Each scene shows the same named points in several views. A view is turned or mirrored, shifted and resized as a whole, has a little noise and may leave points out.
In the rows, 128 means zero.

Scene 1
View 1
k_847: [ 83  93 171 172 161 130 218  78 117 150 160  99 109  99 142]
k_925: [153 123  54 175  57 196 139  44 110 132 163  96 169  62 144]
k_210: [ 96 108 110 148 113 163 161  77 116 124 147  89 128  93 125]
k_194: [114 108 103 162 105 171 164  79 110 138 157 100 138  85 133]
k_11: [112 112  93 165  98 182 137  85 114 169 154  97 145  82 130]
k_613: [129 113  76 164  90 183 139  95 112 152 152 109 140  86 121]
k_783: [ 82  99 140 162 139 150 171 102 117 158 150  98 113 104 122]
k_553: [101 102  76 160  82 209  96  97 110 175 151  86 144  95 122]
k_595: [126 103 120 185  85 175 189   4 102 119 173  74 165  53 174]
k_511: [109 114 127 163 132 131 215  73 119 107 155 108 125  86 133]
k_427: [ 90 101 130 168 113 179 150  63 112 157 158  74 139  87 143]
k_588: [109 107  85 147  99 178 134  96 120 134 145  99 135  96 116]
k_993: [115 106 106 165  94 177 164  45 111 131 162  84 149  73 144]
k_61: [125 120  49 118  77 173 135  81 121  77 138 100 142  85 105]
View 2
k_993: [140 123 143 125  88 102 132 103 142 132 131 139 132 156 114]
k_553: [ 97 102 155 137 117 117 135 127 122 142 122 130 135 144 107]
k_210: [130 141 128 127 108 109 137 115 143 136 128 149 137 147 119]
k_613: [125 107 139 142 113 103 130 117 130 129 126 130 128 153 118]
k_194: [134 128 135 129 109 109 133 109 135 136 131 142 130 150 121]
k_511: [157 159 107 122 110 101 133 105 142 127 137 154 129 151 138]
k_427: [125 135 139 110 111 126 139 111 125 146 134 145 137 138 126]
k_61: [130 121 140 150  89  84 131 122 164 123 115 138 134 166 100]
k_925: [138  95 163 129  85 105 123  94 135 127 135 127 130 165 106]
k_847: [154 190  93 106 126 121 141 108 134 141 141 169 132 134 154]
k_588: [119 124 136 140 112 103 135 122 139 131 121 137 134 151 115]
k_783: [128 153 111 125 134 116 139 125 123 141 131 150 133 136 139]
View 3
k_847: [122 196  87 139 182 148 148 157 127  96  85 109  96 151  78]
k_553: [148 111  96  62  91  62 136 130 150  98 159 113 124  71  98]
k_993: [158 134 100 121 126  98  93 104 164  82 123 120 120 126  90]
k_511: [137 161 107 149 152 154 116 142 151 105  75 125 136 151  86]
k_210: [148 126  89 112 131 115 127 134 158 108 101 118 123 122  97]
k_194: [150 135 104 111 121 109 119 125 153  93 116 121 136 118  94]
k_783: [131 167  90 110 149 124 164 164 128 112 103 108 109 118  84]
k_11: [155 134 107  92 102  65 108 104 150  81 154 114 124  99  93]
k_595: [158 153 104 145 138  96  54  69 174  56 122 118 102 153  90]
k_427: [140 149  86 106 137  99 123 118 148  86 133 111  94 120  89]
k_61: [165  67 107 109  86 118 111 126 189 131  89 137 173 100 111]
k_613: [152 125 119  94  95  91 119 133 148 105 135 122 155  97  88]
k_588: [160  93  99 101  99 106 118 125 175 116 107 126 149  99 105]
View 4
k_210: [124 135 125 137 113 128 115 119 118 135 115 134 127 127 141]
k_11: [119 121 158 135 104 118 131 107  96 130 139 132 127 148 146]
k_925: [108 127 184 149 119  97 135 116 110 139 128 146 130 161 142]
k_847: [145 118  74 154 107 146 122 122 129 110 116 113 149 119 129]
k_194: [126 127 133 141 112 121 124 112 117 131 122 135 130 137 143]
k_783: [139 121  94 133 101 144 119 102 117 124 124 127 132 122 140]
k_61: [107 146 162 135 129 104 114 124 127 153 109 150 117 138 144]
k_427: [113 121 139 146 110 125 110 137 101 120 132 119 129 136 138]
k_511: [136 131  97 159 122 120 123 130 142 130 106 131 142 127 128]
k_588: [123 135 140 126 109 125 121  98 115 141 122 146 118 131 150]
k_595: [109 113 150 169 123 106 121 157 110 116 128 121 146 156 128]
k_553: [122 124 161 114  94 127 124  84  93 135 141 140 110 141 157]

In a view up to two points have been moved. Name them for each view, in the order of its rows, or write none.
view 1 => k_11
view 2 => k_993, k_847
view 3 => k_588
view 4 => k_61, k_427
